Points on a hilly landscape, in no order, each with its height.
A climber steps from a point to the highest of its 6 nearest points, and stops where none of them is higher. Distance is the straight distance between rows; heights are no part of it.
k732: [116 188 158 133 104 133 128 101  97]  height 673
k803: [118  71 123  76  90 137 133 119 157]  height 666
k717: [118  74 107  77 105 133 121 122 138]  height 706
k455: [152 131 154 190 105 183 115  99 150]  height 629
k224: [126  97 113 116 130 111 122 158 106]  height 820
k822: [108 160 130  81 114 109 121  90  99]  height 231
k492: [115 115  95  19 130  61 148  92 147]  height 484
k703: [125  51  94 109 128 147 113 153 148]  height 725
k773: [115 150 132 121 118 125 116 128  89]  height 4
k576: [113 137 115 105 147  93 117 163  85]  height 537
k18: [126  60 112  58  92 124 149 110 170]  height 668
k19: [134 169 159 181 122 144 142 136 110]  height 768
k292: [143 124 147 147  99 176 113 105 140]  height 651
k29: [131 132 131 151 121 137 122 135 110]  height 175
k319: [138  81 122 124 121 157 107 133 146]  height 534
k790: [114 161 154 125  93 143 118  93 101]  height 749
k923: [149 107 129 165 127 157 105 137 155]  height 367
k116: [153  90 111 161 133 146  93 151 148]  height 661
k634: [142 163 154 194 162 135 161 158 125]  height 745
k212: [110 100 108  43 108  90 150 103 148]  height 613
k890: [152  95  99 159 152 124 105 162 148]  height 712
k340: [113 185 157 143 121 117 128 125  84]  height 609
k397: [124 143 112  38 115  92 144  54 152]  height 363
k701: [151 120 115 160 156 119 121 175 117]  height 430
k754: [137 155 132 171 149 130 133 166 109]  height 428
k788: [126 131 139 136 109 155 124 122 111]  height 516
k952: [119 140 142 145  96 154 112 110 114]  height 692
k440: [141 173 148 209 197 131 181 150 153]  height 742
k651: [113 152 144 150 108 136 123 129 102]  height 650
k902: [115 120 126 119  98 141 113 117 110]  height 30
k589: [161 144 154 210 125 159 121 113 168]  height 618
k426: [107 128 130  62 101 122 132  83 122]  height 519
k943: [158 160 142 218 152 159 145 127 169]  height 612
k419: [123 201 165 176 166 132 175 167  94]  height 744
k245: [121 180 157 143 145 122 135 163  84]  height 698
k36: [114 130 120 100 127 111 117 146  95]  height 182
k851: [121 103 100  94 146 108 111 169  91]  height 619
k299: [132 122  96  32 115  64 175  71 184]  height 377
k14: [116 139 100  57 136  83 126 114 108]  height 258
k331: [108 127 115  80 121 103 123 133  90]  height 210
k665: [155  66  83 149 157 131 100 162 150]  height 720
k757: [111  95 126  60  91 120 135  89 145]  height 657
k404: [107 110  95  50 132  90 130 127 109]  height 391
k596: [127 186 163 177 143 133 157 143 108]  height 753
k694: [111 139 139  92  90 148 116  76 127]  height 575
k195: [152 145 143 222 173 132 135 130 179]  height 596
k876: [ 99 124 112  62 118  90 132 106 122]  height 502
k867: [153 145 141 207 181 122 157 165 153]  height 542
k120: [131 113 148 128  86 179 109 109 139]  height 585
k739: [152 140 136 207 156 136 139 140 147]  height 633
k542: [126 187 156 171 152 133 155 170 102]  height 747
k70: [103  82 120  94 101 137 124 115 131]  height 625
k278: [160 127 139 191 120 164 110 117 162]  height 620
k518: [131  73  91 114 140 121 105 168 124]  height 743
k682: [107 104 121  75 110 125 126 118 122]  height 656
k444: [104 136 123  76 116 110 110 110 101]  height 765
k842: [115 160 129 105 130 109 115 142  85]  height 842
k562: [161 127 119 196 166 126 124 153 168]  height 411
k381: [144  64 105 123 120 160 107 139 147]  height 755
k81: [122 122 130 114 131 139 122 140 108]  height 839
k840: [138 155 142 215 211 102 161 110 207]  height 602

Where does a climber stop that starts at each point below?
k701 | k81
k923 | k81
k757 | k381
k562 | k81
k803 | k381
k589 | k19
